Points, in no order, along strands that fork, close into loops and pass close to each other.
In the rows, zero is written as 128.
Points whose rows are less than 148 apart are linked; no others are.
q516: [135 141 109 101 140 104 139 118 135 131 132 130 106  87 144 146 114 116
 108 123  83 162 120 138 138 152 134 130 131 120 118 140 117 131 141 101
 150 114 154 112 146 127 125 115 129 143]
q924: [145 112 172  65 185 148 107 121 149 125  85 122 120 182 142 138  71 119
 135 170 113 136 100 131 135  92  87 108 156 181 145  97 164  93 104 135
  91 129 152 113 142 124 140 173 123 112]
q85: [101 122 117 152 106 170 101 160 113 132  54 135 140 138  85  69 169 180
 157 154 163  79  95 174 153 133 100 117 110 151 130 164 146 135 147 139
 143 191 145 179  95 104 133 118 118 109]
q507: [118  98 148  86 142 115 112 112 159 110 164 103 119 183 155 183 105 100
  83 136 173 182 108  63 119  90 140 119 111 171 143 101 114  90 106 172
  71 112 104 142 179 112 122 131 165 140]
q40: [119 118 180  76 155 137 103 105 156  93  64 105 146 186 108  99 111 144
 134 197 151 157 112 126 148  99 149  93 155 166 163  99 176 118  83 156
  97 122 146 180  94 137 171 174 135  99]
q921: [ 94 111 131 160  86 157  82 181 130 124 171 100 152 115 101  94 143 163
  58 141 219 138 104 147 116 147 113 147 109  69  83 117 117 170  97 118
 117 163 131 148 107 113 122 142 163 122]
q324: [ 94 148  79 185 103 104 144 111 117 114 176 115 105 146 150 164 137 149
  97  94 153 160 131  85 133 142 176 142  53 100 110 171  91 105 145 116
 122 131 114 114 123  78 120 127 178 136]
q464: [ 72 135 150 133 141 128  91 167  88 125  69 117 190 111  98  57 127 145
 134 191 152 105 103 156 106 155 155  85 150 127 119 127 174 123 129 104
 177 193 136 178  85 106  98 195 161 113]
q738: [149 131 104 149 109  94 188 127  84 139 132 169 128  70 129 150 169  80
 172  97  58  99 143 169  93 133 149 128 164 130 135 154  92 108 156 134
 185 136  64 137 174 169  79 101 112 154]
q494: [118 119  96 146 115 115 119 154  99 166 135 155 115 136 153 158 135 116
 112 106 134 122 102 104 145 136  92 136 105 153 143 168  90  84 161 135
 119 147 123 112 162  90  93  92 129 140]
q168: [112 129 133  87 149 106 137  99 162  92 158  94  85 174 148 192 106  97
  88 134 167 190  92  91 125  96 166 121 109 156 124 143  92  96 100 146
  94  99 122 132 158 103 106 141 187 127]
q990: [109 109 155 143 107 132  97 140 137 129 155 102 186 117 104  78 141 137
 100 149 180 132 154  93 106 140 144 118 138 103 135  90 148 150  99 151
 116 131 117 171 102 143 148 134 133 135]
q34: [139 151 181  92 163 133 141  97 174  98 148  87 150 117 116 112 113  90
 135 147 125 160 143 133 109 112 166 120 180 107  95  57 154 175  67 130
 123  79 126 124 122 195 142 172 127 120]
q353: [141 175 118 143 145 117 121 142 120 148 149 125 104  96 147 106  80 148
 129  81  95 142 154 130 135 187 123 162 107  79  89 124 147 159 140  70
 143 114 175  46  99 108 151 162 123 115]
q142: [143 113 127 216  92 194 146 133 141 149 135 150 140 144  80  79 183 176
 183 107 147  52 178 121 148 129  83 165 116  99 137 118 131 188 131 136
 113 112 117 121  93 152 166  81  64 112]
q121: [100  96 129 149  90 148  71 202 112 159 150 114 172  90 102  89 153 150
  53 147 206 132 101 151 115 163  97 135 129  90 110 120 127 151 113 116
 140 195 128 166 110 117 111 132 147 131]
q401: [133 169 137 155 125 146 151  82 154  95 142 114 116 142 121 107 127 158
 159 104 118 137 164 130 146 140 171 151 107  75 101 119 132 174 121 105
 127  86 140  93  79 156 185 120 120 113]
q900: [ 75 143  74 130 124 102 132  95 107 105  95  96  96 137 154 148 129 176
  94 145 129 166  85 140 170 133 164 106  77 143 133 206  93 117 132 109
 152 135 155 141  92  68 121 122 188 116]
q321: [137 136 188  97 156 144 138 125 145 109 142  92 169 109  83  85 114  85
 142 167 127 114 137 153  91 105 144 123 208 110  91  48 152 177  76 132
 130  95 105 126 143 189 117 178 130 121]
q180: [ 97 131 165 127 147 122  93 169  90 142  71 132 194 109  89  71 128 118
 145 194 146  85 113 151  84 139 136  81 191 135 119 117 166 122 126 130
 167 174 108 177 126 139  78 189 140 129]
q725: [ 97 107 126 132  93 136  94 157 160 119 198  82 119 122 129 116 139 157
  28 136 214 184  98 126 127 144 125 153  78  95  88 130 106 164  98 124
  99 142 155 150 114 110 139 126 175 127]
q755: [119 101 134  91 140 127 107 147 126 144  88 130 137 124 117 118 131 125
 111 165 123 129  99 148 146 125  92 109 151 159 139 146 134 125 131 136
 136 157 140 153 151 124 115 118 128 141]
q542: [133  91  99 107 132  98 106 133  94 167  81 169 138 140 159 152 137 122
 128 160 103 110 117 112 142 109 105  91 140 188 218 157 121  60 155 149
 135 168 112 171 152 117 108  94 112 150]
q984: [126 141  89 170 110 107 165  94 121 111 180 132  99 133 148 188 140 120
 117  80 124 152 146 101 122 127 176 147  74 102 110 160  76 114 144 126
 137 118 105 116 144 107 107 100 153 139]
q712: [137 114 131 198  88 205 138 149 147 148 132 129 158 117  63  69 169 158
 182 120 160  39 153 143 123 121  72 162 139 104 116  97 141 208 119 140
 119 114 116 135  99 168 143  99  68 106]
q600: [146 121 152 141 130 168 106 166 120 156  76 140 154 110  92  57 129 158
 170 142 123  68 137 169 135 151  78 132 168 133 126 106 165 179 131 112
 142 148 147 131  97 150 144 139  73 109]
q106: [170 122 106 133 129  94 166  87 119 110 128 145  72 157 203 192  93 142
 146  86 100 126 143 104 118 124 179 116  78 141 195 145  97  38 152 148
 131 129 127 101 110 120 135 119 135 136]
q552: [141  97 127 102 117 109  91 172 125 193 151 144 155  78 148 116 123 109
  78 129 129 137 149  95 129 168  72 119 140 138 165 126 147 146 138 126
 129 145 141 137 144 137 123 116 101 156]
q704: [ 79 142 116 149 123 105 138 103 106  98 102 103 135 180 127 149 132 140
 142 160 156 131 110 111 122 105 193  95 122 148 147 158 103  79 131 148
 143 134  86 162 122  95  94 156 183 116]
q255: [161 163  99  99 143  97 156  97 156 105 176 137  75  61 150 180 102  89
 120  86  64 177 146 143 120 159 163 146 122  98 105 141 112 137 131  85
 157  91 159 100 132 135 127 122 137 150]
q727: [159  98 164 127 145 127 102 166  94 208 108 177 183 127 137 129 111 115
 157 127 108  91 166  86 108 131  64 106 168 170 200  82 186  93 141 146
 104 139  98 128 144 139 124 139  65 145]
q309: [116 122 118  95 118 112 126  97 183 114 174 104 122  77 120 143 152 111
  55 135 134 199 129 121 150 138 160 124 107 100 107 148 106 204 118 122
 124 100 164 173 115 161 157  69 144 150]
q372: [132 123 151  81 159 141 125 177 118 128 128 115  98 127 128 130  68  99
 114 127 118 128  52 175 117 122  71 148 169 135  53 117 128 125 130  94
 119 139 167  63 182 100  73 173 152 112]
q883: [138 124 149 171 116 190 129 159 127 152  98 131 176 111  66  53 146 152
 186 137 139  45 152 150 112 140  90 138 167 114 118  80 159 184 125 125
 136 128 117 137 101 169 132 129  79 110]
q37: [117 123 142 182  98 143 123 109 136 110 157 133 162 194 127 127 152 152
 129 123 176 130 185  54 113 130 173 129  86 107 150  99 142 104 113 160
  85 117  86 148 104 128 175 130 132 137]
q598: [150 150 117 172 111 123 184 126 113 134 191 142 141  61 108 139 186  67
 149  84  96  95 169 138  95 120 136 167 160  95  82 129  88 190 144 117
 167 105  80 110 158 189 104  87  92 159]
q6: [ 85 140  83 150 107 102 120 104 113 116 131  98  97 150 165 149 132 171
  97 119 154 163 110  99 153 143 165 130  47 131 135 183  89  96 137 108
 120 136 136 122 106  67 134 127 178 121]
q491: [154 140 165 116 153 183 151 108 164 113 128 117  99 160 100 113 107 142
 171 104 112 106 138 163 137 100  81 170 145 118  88  74 151 168 107 116
  86  76 144  58 135 156 162 134  87  98]
q943: [104 150 110 181 109 124 169 110  81 115  97 146 176  99  91  99 190 125
 182 148 108  66 158 151 104 132 169  99 169 110 122 142 116 141 143 133
 188 134  65 181 126 159 102 117 132 138]
q639: [119 164 136 158 126 126 157 135 126 106 196 110 128 101 110 134 128  83
 131  79 134 131 139 121  92 123 150 162 143  86  38 101 111 154 116 111
 127 111 101  73 169 145  84 151 140 130]
q67: [137 138 107 123 126  91 180  95 150 106 199 133 101  76 137 197 166  49
 102  99  98 168 127 127 104 107 179 135 137 115  95 156  72 150 126 132
 148 101  89 161 172 154  95  85 139 152]
q819: [130 116 145  93 129 124 124 118 182 120 163 103 120 105 117 132 139 115
  67 142 144 175 117 127 144 119 128 131 130 115 111 114 113 179 104 139
 116  99 158 156 131 155 154  91 131 150]
q229: [ 94 181 117 117 152 115 156 119 111  90 134  89  89 151 129 144  83 112
 138 115 135 145  87 156 104 112 168 148 122 115  50 149 104 109 113  88
 139 111 119  52 156  69  55 203 203  89]
q45: [112 112 169  91 156 118  68 153 121 148 125 109 159 167 149 115  66 131
  94 159 167 164 127  76 113 142 127 104 121 158 146  87 184  83 106 125
  87 153 138 120 118  96 147 199 149 126]
q797: [149  78 143 117 121 176  99 169 131 169  94 151 146 157 106 108 153 162
 140 132 151  80 110 136 150 102  36 137 140 182 158 116 158 129 128 156
  78 152 135 145 133 120 143 109  70 129]
q860: [ 73 125 138 114 141 114  87 162  92 132  89 105 147 133 124  89  98 144
  90 178 166 142  75 158 113 148 135  97 131 134 109 150 147 117 126 105
 148 183 149 148 110  77  83 199 178 110]
q767: [106 121 133 130 119  85 131 130 124 137 179 127 170  74 115 124 156  69
  88 151 135 148 151 104  94 134 167 106 164 102 132 115 113 156 119 142
 156 134  79 188 155 180  98 115 141 170]
q39: [103 127  91 117 132  76 130 139  84 147 144 131 114 115 172 183 102 105
  92 122 122 147  98 101 115 138 134 115 107 158 143 171  90  65 157 125
 142 151 114 126 176  81  65 122 167 146]
q876: [107 131 145 119 134 119 110 104 137 107  70 120 161 150 123  92 139 157
 143 182 141 140 138 114 145 132 166  88 140 135 166 122 154 127 116 145
 135 134 132 188  81 135 165 143 130 123]
q537: [108 150 155 181 116 138 132  82 146  81 153 103 162 175 110 112 142 160
 151 130 169 130 186  75 110 125 198 129  98  83 129  95 150 132 101 139
 102  90 100 142  75 144 180 138 140 113]
q270: [178 171 121  95 154  93 176  69 161  80 184 134  81  60 148 174 120  91
 132  87  63 184 160 150 111 143 207 130 116  94 104 134 117 164 114  81
 169  85 142 111  98 163 155 132 135 141]
q567: [124 128 161 135 127 148 134 145 114 123 140 108 172 105  87  75 144  96
 150 156 141  83 123 157  89 121 138 128 196  92  74  88 141 175 105 125
 149 121  99 140 142 177 101 153 123 132]
q24: [110 141 132 150 123 118 138 108 116 106 138 124 143 168 126 150 130 108
 146 130 137 120 133 111 101 103 171 122 146 126 126 123 102  91 129 155
 131 131  74 139 154 124 100 136 154 134]
q697: [132  69 136 117 108 147  71 155 124 189 121 155 162 142 133 109 144 149
 111 127 168 114 142  84 140 129  54 116 118 183 201 116 171 106 129 159
  76 155 130 150 124 116 156 115  81 142]
q284: [121 133 125 106 145 120 133 122 130 122 112 131 127 122 124 133 120 116
 133 145 106 133 125 137 129 128 141 112 155 127 131 122 130 119 123 131
 145 121 115 138 146 136 116 131 133 136]
q175: [104 125  79 132 109 113 113 101 105 130  62 127 107 137 166 127 143 184
 121 150 112 146  97 136 188 140 130  99  76 161 172 191 119 103 158 123
 138 155 165 158  76  77 160 106 140 120]
q447: [158 152  93 165 109 123 187 123 120 133 158 159 100  77 121 154 166 101
 165  58  72  97 147 165 131 136 113 170 143 110  95 159  92 165 167 105
 172 107 117  80 159 157 114  77  85 131]
q711: [118 108 136 169 108 124 127 116 132 107 154 121 151 202 132 157 143 122
 136 125 173 134 151  61 104  99 164 126 107 130 145 105 118  83 117 172
  88 120  68 143 144 123 124 126 147 137]
q629: [158 146 158 120 138 154 149 130 161 109 198 108 120 124 101 136 113  89
 121  92 131 134 147 118 102 116 126 165 147 104  66  67 127 178 102 124
 102  78 131  70 156 172 126 146 116 127]
q974: [163 146 110 118 137  91 149  80 129 102 143 142  82 129 190 168  95 152
 148  92  81 162 156 108 129 149 188 123  80 106 167 145 121  87 147 116
 137 107 136  89  87 122 168 132 136 121]
q259: [151  91 112 120 115 105 121 126 132 178 134 164 142  76 132 131 176 108
 103 119 105 127 156 103 164 129  95 113 138 138 195 145 113 163 150 156
 135 123 117 176 151 176 153  46  83 161]
q870: [ 99  98 168  85 143 101  80 161 121 155 136 114 171 132 134 122  99  98
  77 166 168 150 113  96  98 136 126  97 158 145 141 102 158 107 108 140
 112 154 117 159 154 122 102 175 153 146]
q844: [155 135 133  54 181 118 149 113 133 105  94 126  78 158 166 198  71  93
 123 148  89 143  67 147 135  67 111 124 157 192 142 131 117  61 122 121
 125 120 152 107 168 111 103 141 141 115]
q169: [134 142  97 163 104 123 147 164 100 167 140 149 128  69 106 101 153 123
 152  95 100  81 138 166 130 155  89 153 150  97  87 162 110 182 158  95
 174 139 132  89 151 143  98 100  97 130]
q99: [161 110 103 103 121 144 134  96 197 112 172 135  64 134 145 181 142 123
  99  91 127 177 142 103 179 113 102 154  85 131 135 130 103 149 127 144
  79  83 165 115 144 127 185  62 113 147]
q721: [144 112 147 110 148 107 121 135  89 145  91 161 138 175 164 165  80 102
 157 144 104 102 125 103  94 108 128 106 155 186 184 112 145  32 138 149
 129 158  83 122 164 117  92 164 123 136]
q683: [151 118 108 153 116  90 153  87 104 118 113 140 111 176 185 182 115 146
 147 121 111 118 146  96 115 120 186 114  90 149 206 152  92  37 143 165
 132 131  93 132 102 115 126 124 147 130]
q30: [168 151 127  87 152 128 165  76 194  70 164 115  52 158 149 201  94 111
 134  93 122 191 116 119 143  90 161 142  89 132 110 111 111 107 106 123
 101  71 154  86 129 115 154 126 156 115]
q851: [146 126 166  74 167 148 121 113 151 117  61 124 134 173 118 115  96 133
 167 178  99 117 114 149 133  94 108 106 173 164 152  89 173 108 103 135
 109 123 136 133 126 142 153 162 110 108]
q666: [151 129 103 194  91 155 141 126 124 170 124 164 134 115 119 106 178 165
 184  83 109  72 193 129 163 161  88 159 108 111 167 154 130 169 154 127
 137 126 132 104 100 145 163  61  62 117]
q42: [169 145 134  93 160 168 169  84 186  85 106 119  71 160 115 135 118 138
 172 121  85 131 122 175 159  86 109 158 138 130 105  99 131 154 111 120
 102  72 157  84 126 147 168 110 101 100]
q25: [136 105 154  66 136 114  80 134 167 149 144 111 139  85 138 117 113 126
  55 156 139 191 124 115 156 152 109 113 139 116 142 107 147 183 100 128
 113 115 177 149 103 159 171 120 117 149]
q162: [107  85 127 116 115 116  70 204  94 191 141 136 184  77 134 100 125 124
  50 149 162 134 108 117 111 170  76 113 142 126 142 134 141 137 135 119
 135 191 140 162 140 116 100 135 126 156]
q678: [126 136 129 165 118 116 107 129 101 158 111 154 168 109 139  93 138 161
 156 122 116 110 182  99 140 172 134 116 120 111 161 128 163 135 144 122
 148 133 135 137  76 132 167 125  87 132]
q504: [101 111 137 149  98 168  82 171 127 131  74 128 164 125  81  66 170 180
 123 168 180 101 111 155 135 140 112 118 119 135 139 125 160 144 128 150
 135 191 150 209  66 123 145 132 122 112]
q378: [125 135  90 158 122 133 144 125 104 136  67 151 114 124 134 120 143 161
 174 132  82  92 118 172 163 145  99 132 125 139 141 181 124 125 161 109
 159 143 146 119 114 108 129 103 104 118]
q798: [113 133 104 185 104 107 123 113  98 147 121 160 164 108 133 118 169 155
 147 120 105 107 178 101 137 157 152 115 108 107 175 152 128 129 160 136
 164 137 102 155  95 137 148  92 107 143]
q276: [ 97 174 110 149 130 105 152 122 113  98 160  92 108 137 129 142  92 118
 118  98 143 156 107 132 101 141 175 144 100  87  52 140 101 114 121  89
 143 116 114  73 143  79  74 185 200 118]
q656: [165 145 126 164 106 119 194 119 105 130 160 154 147  82 112 145 180  68
 176  92  81  92 171 149  82 117 162 146 177 119 106 117  95 139 132 133
 171 123  60 121 171 196  92 101  99 152]
q356: [107  99  99 170  83 175 103 185  92 156  71 155 150 136  87  82 187 166
 154 136 159  60  91 175 158 116  67 134 117 155 128 176 137 129 168 151
 135 189 131 167 122  95 107  95 105 111]
q660: [139 112 131  86 161  84 116 134  93 165  87 151 127 146 179 165  82 101
 121 163  90 127 103 114 110 124 128  92 157 182 193 134 133  41 144 131
 135 160 119 134 157 112  99 151 130 140]
q443: [149 156  95 117 138 111 143  82 166  90 170 119  65 118 171 172 102 148
 118  82  96 193 145 109 155 146 180 136  58  93 128 155 112 127 136  99
 128  86 173  89  75 120 193 114 144 122]
q843: [118 120 138 145 116 105 123 134 123 149 164 130 183  92 122 109 148 100
 106 132 142 131 178  89 101 147 146 105 155  99 137 105 134 151 129 144
 137 120  97 165 133 170 127 105 121 165]
q435: [161 171 134 108 152 128 168  53 168  77 151 116 100 109 128 135 123 124
 156 113  82 161 161 150 129 125 191 139 131  90 112 114 123 167 107 104
 147  71 144  99  87 170 181 128 125 121]
q592: [145 109 127 112 116 154 133 119 183 120 139 114  85 163 128 146 132 152
 105 111 156 161 117 127 172 101  91 161  92 136 117 115 116 139 110 150
  62  98 158 110 141 119 169 101 122 118]
q280: [110 160 147 167 115 156 150  86 152  79 135  98 123 188 113 108 134 161
 154 114 163 124 159 122 130 116 174 146  97  87  91 116 127 134 103 137
  97  95 114 108  97 123 164 141 155  99]
q323: [ 87 156 120 180 102 142 164 114  99 102 106 122 149 132  86  97 170 146
 168 147 134  88 125 167 115 132 175 119 141  92  81 155 115 159 130 123
 175 144  93 144 119 120  92 129 152 115]
q237: [166 128 170 110 152 176 140 125 173 120 171  99 100 130 104 124 104 111
 131  96 132 132 130 136 124 104  81 173 156 114  78  52 142 175  96 131
  76  76 144  66 151 161 149 139  93 117]
q613: [127 113 132 118 114 167 124 132 156 116 111 121 109 158 106 117 135 162
 131 128 147 125 114 146 165 105  92 153 111 130 113 123 129 148 118 144
  89 115 153 120 125 132 162 113 113 119]
q160: [ 81 156 107 205 111 153 151 128  85 104  92 134 139 165 105  95 148 162
 196 126 134  64 127 159 118 126 159 121 121 111  86 162 129 110 152 122
 159 150  95 112 120  97  93 149 155  95]
q679: [120 124 119 131 107 125 108 140 154 123 190  97  96 121 144 127 119 148
  57 101 181 186 131 103 151 163 124 163  57  98  89 135 122 147 114 111
  89 126 171 103 115  98 153 126 158 133]
q637: [124 146 135 125 121 136  98 137 143 120 167  95  94 132 143  98  78 160
  83  93 174 173 130 107 136 165 123 173  75  87  74  99 148 144 109  95
  91 116 182  66 110  93 155 174 149 108]
q737: [ 82 138 139 179 129 166 108 162  86 112  54 135 167 176  72  71 155 155
 196 172 168  56 102 143 108 105 138  88 127 165 127 128 169  79 151 146
 140 192 113 176  91  87  90 172 150  89]
q486: [142 111 151  54 171 146 123 122 145 119  97 120  94 194 146 172  80 103
 118 155 119 143  72 139 141  70  88 124 146 191 126 110 128  71 116 137
  82 125 158 107 174 105 119 149 132 110]
q52: [163 104 122 139 114 106 137 141 115 195 170 166 165  60 137 125 160  97
 124  98 100 114 192  93 128 148  89 124 154 123 190 124 130 167 150 145
 146 121 104 150 153 184 136  56  69 162]
q263: [134 131  93 140 115 103 174 108 137 110 193 134  88 115 141 199 158  84
 118  84 110 155 126 120 115 103 158 138  95 117 110 160  66 119 145 148
 136 111 105 138 170 135  97  81 142 155]
q415: [149 108 141 138 137 115 113 160  96 177 113 164 170 146 150 139 118 116
 147 126 110  94 161  79  99 132 104 105 155 151 189  99 155  71 151 151
 124 153  82 125 144 130 107 135  92 140]
q669: [ 78 115 125  96 134 109 108 164  99 135 115 107 125 135 127 134 103 105
  89 166 160 142  57 152 112 121 107 108 134 142  94 160 108 105 130 116
 132 171 136 129 166  70  51 171 186 125]
q940: [100 111 157 133 110 145  92 141 138 117  99 110 173 131  99  73 146 159
 111 173 175 130 126 132 129 133 137 106 131 116 134 118 151 143 109 146
 123 155 133 189  86 134 148 141 141 121]
q702: [126 129  78 152 121 137 139  97  97 133  53 161 100 145 145 118 153 178
 171 136  79  92 122 155 180 129 127 108 105 156 177 188 121 100 168 128
 166 156 143 146  89  98 149  89 111 117]
q777: [142 161 117 120 139 128 108 142 128 134 135 126  90 131 154 122  75 144
 114  90 118 145 127 125 136 157 105 165  94 117  97 123 144 118 138  87
 115 116 176  50 125  90 137 165 130 117]
q947: [144 133  74 175  96  91 186 138  87 150 141 173 110  74 137 160 166 104
 158  79  58  93 151 152 117 145 132 137 134 117 136 181  84 126 181 115
 185 134  94 119 162 145  96  77 110 152]
q781: [129  87 129 156  94 204 100 190 120 158  96 152 138 151  92  88 170 171
 154 119 181  57 102 167 145 110  21 155 120 162 136 127 152 136 133 146
  93 184 128 131 124 105 133 114  90 105]
q591: [122 124 120 166 106 131 141 141  93 143 108 155 180  88  89  85 175 114
 168 152 106  73 157 146 117 133 119 114 171 113 137 129 128 161 140 131
 173 133  90 168 139 179 114 104 101 142]
q265: [142 106 159  75 164 119  86 127 122 149 105 137 128 173 173 145  76 132
 120 142 121 152 125  89 133 119  92 101 122 180 186 101 172  67 111 143
  82 136 142 120 135 110 162 166 117 130]
q113: [179 130 109  71 161 119 143  71 184  82 122 123  46 160 179 203  87 133
 135 111  98 186 116 113 160  92 148 133  80 157 170 131 115  80 111 132
  93  87 172 109 109 118 176 101 143 127]
q989: [ 70 151 126 205 117 165 134 148  79  91  60 126 160 191  89  86 138 158
 205 141 163  51 109 142  96 106 161  97 120 148 109 138 151  88 149 137
 142 173  95 141 100  71  78 190 170  80]
q453: [133  98 173  64 147 123  98 133 174 129 159 101 119 169 141 166  94 100
  80 141 159 176 114  84 117  94 108 122 136 164 139  83 146 109  93 166
  54 108 134 135 169 136 143 144 137 139]
q188: [143 131 125 112 138  76 160 103 138 117 200 141 140  62 139 172 158  49
  99 115  89 163 153 107  90 134 180 109 143 119 131 130  94 137 128 142
 157 117  80 164 161 182 103 100 136 172]
q619: [160 148 142 134 145 140 127  98 144 111 116 133 116 155 145 124 104 163
 171 109 105 134 170 116 138 137 140 138 109 106 152  95 157 125 124 125
 114  94 142  92  85 139 197 146  96 107]
q288: [142 127  93 182  92 124 137 123 120 163 154 163 137 113 117 125 186 151
 142  94 121  95 174 115 155 145 112 150 106  99 149 157 110 165 161 135
 137 120 115 133 114 142 152  53  80 141]
q546: [149 155 129  92 153 108 154  92 178  76 197 106  63 139 148 217  98  68
 104  88 137 196 116  99 109 109 175 134 102 130 100 126  94 107 103 135
 107  84 120 107 158 114 101 136 168 134]
q705: [112 134 118 166 112 103 162  83 103  96  85 131 125 186 147 159 143 156
 164 147 136 108 140 112 113 103 211  81 115 144 193 164  94  53 135 162
 149 140  75 177  86 112 118 134 148 113]
q538: [120 146 140 143 135 141 101 142 108 137  73 132 156 109 116  57 117 164
 162 150 112  96 146 141 132 171 111 112 139 116 136 123 173 151 140 104
 154 147 156 134  80 119 150 156 106 116]
q563: [161 146  93 130 130 137 151  84 187 105 165 132  61 123 150 165 134 144
 118  73 106 169 152 117 178 128 133 172  65 108 113 147 112 161 142 110
 108  81 177  83 107 126 194  75 115 130]
q282: [122 170 135 166 128 133 135 164 106 140 173 113 130  97 120  85  86 135
 119  79 134 114 152 128 101 180 126 174 120  61  56 109 146 162 125  74
 150 118 153  33 130 112 105 183 129 113]
q496: [130  95 144  62 141 139 103 147 151 127  85 115 127 127 116 115 135 132
  81 181 136 147  76 179 166 114  92 118 156 147 138 142 132 148 118 128
 124 153 167 172 131 129 140 110 124 128]
q692: [128 135 113 158 125 142 135 152  96 155  98 140 116 117 117  97 133 146
 172  99  96  78 127 168 141 141  80 158 140 120  98 151 126 141 159 107
 154 136 134  80 146 116 105 116 104 112]
q821: [151 117 111  69 157  92 139 118 118 130 101 144  94 142 178 202  84  94
 116 157  84 142  84 130 132  98 122 107 139 193 183 152 101  54 144 132
 141 135 134 130 161 114 104 126 144 137]
q730: [150  86 144  74 128 173 114 142 174 119  84 114 109 132 113 104 142 154
 103 158 142 138  85 189 186 102  64 144 137 149 136 130 143 171 108 138
  98 126 179 142 116 142 166  96 101 116]
q677: [141 182 170 115 151 141 168  57 178  70 167  89 126 117  98 119 130  97
 140 129 116 154 155 147 112 110 194 150 154  85  64  84 123 199  76 115
 139  60 124 105 100 186 156 163 139 107]
q927: [ 85 104 120  96 138  96 116 154 112 144 137 116 134 132 135 169 122  89
  85 154 143 152  75 109 111 104 130 100 136 160 129 164  90  86 140 147
 125 150 100 159 190  95  61 130 173 139]
q144: [140 133 155  94 154 124  96 113 158 125 129 114 122 121 149 108  94 152
 112 133 124 172 149 112 148 149 127 117 125 120 144  92 166 152 104 123
 103 105 168 113  93 141 184 148 115 121]
q863: [122  95  96 144  99 138  92 175  85 191 118 163 135 136 151 123 147 151
 116 118 147  98 104 118 160 136  52 143 109 164 159 172 122  97 159 132
 111 169 134 117 149  81 111  98  98 143]
q988: [132 144 137  94 152 132 110 170 120 142 130 120  95 105 147 120  58 117
  92 110 121 148  89 156 127 163  68 165 123 126  74 128 139 134 123  72
 122 126 199  54 150  95 109 173 135 114]
q10: [105 102 177 103 148 128  74 174 105 155 108 118 202 115  93  92 109 103
 109 188 163 107 100 139  85 133 120  90 198 134 118  91 166 132 103 133
 139 164 119 178 134 145  85 187 136 140]
q664: [138  74 136  85 118 114  73 163 129 190 124 159 159 103 143 114 132 128
  73 144 142 145 134  91 139 144  66 106 139 164 190 121 159 125 133 153
  96 137 144 163 141 142 156 103  89 163]
q61: [171 134  84  92 141 121 184  51 164  67 106 126  54 152 162 200 113 140
 153 118  79 143 104 158 165  87 164 133  96 156 172 153  88  79 131 135
 133  83 152 117 112 127 157  77 139 125]
q558: [100 176 103 190 119 122 135 155  87 128 171 117 121 121 135 113  99 141
 127  79 142 121 141 118 108 167 146 162  94  78  59 141 119 129 147  86
 138 132 127  50 143  81  97 163 165 118]
q377: [114 158 147 142 130 118 145 143  99 125 166 118 152  97 113 111 116  84
 135 120 123 116 133 134  74 130 154 138 176  96  67  99 126 143 118 116
 152 119  93 101 159 150  78 169 139 132]
q335: [134  91 105  89 116  97 114 126 121 160  93 156 148 112 151 146 170 111
 114 159 105 140 129 112 156 118 110  87 137 164 211 161 119 124 151 160
 139 142 114 206 140 149 150  58 110 162]
q111: [174 141 109  93 146 147 176  71 175  82  97 148  60 161 138 172 133 134
 177 107  66 123 119 172 168  91 130 153 121 144 140 131 107 123 134 129
 127  84 149 102 124 144 166  81 107 113]
q217: [145 131 138  91 157 122 127 172 103 159 100 142 107 104 126 132  98  95
 135 129  79 106  75 176 115 124  65 144 182 158  96 138 130 128 150 101
 140 135 148  79 192 112  77 148 120 114]
q390: [113 116 145 152 115 142 103 174  96 158  85 148 204  82  75  57 164 131
 151 181 144  69 136 147 108 148 117  90 176 132 139 113 162 156 138 131
 167 166 105 206 109 156 107 138 105 136]

A piece is two or more points that can be reached from each other along the links. Count, over all rows, the pieces, the separate loops (a circle has one, a figure eight two, a Y none), the forks (points with three links) and the tips (points with one).
pieces | 3
loops | 4
forks | 10
tips | 8

Name the points in between on the shortest way along the links from the first point to the second, in order.
q162 / q40 | q552, q664, q697, q797, q781, q356, q85, q504, q940, q876
q377 / q705 | q567, q321, q34, q677, q435, q270, q255, q516, q284, q24, q704
q486 / q943 | q924, q265, q45, q870, q10, q180, q390, q591
q537 / q491 | q280, q401, q435, q677, q34, q321, q567, q377, q639, q629, q237
q797 / q263 | q781, q356, q85, q504, q940, q990, q843, q767, q188, q67
q507 / q629 | q168, q546, q30, q113, q61, q111, q42, q491, q237
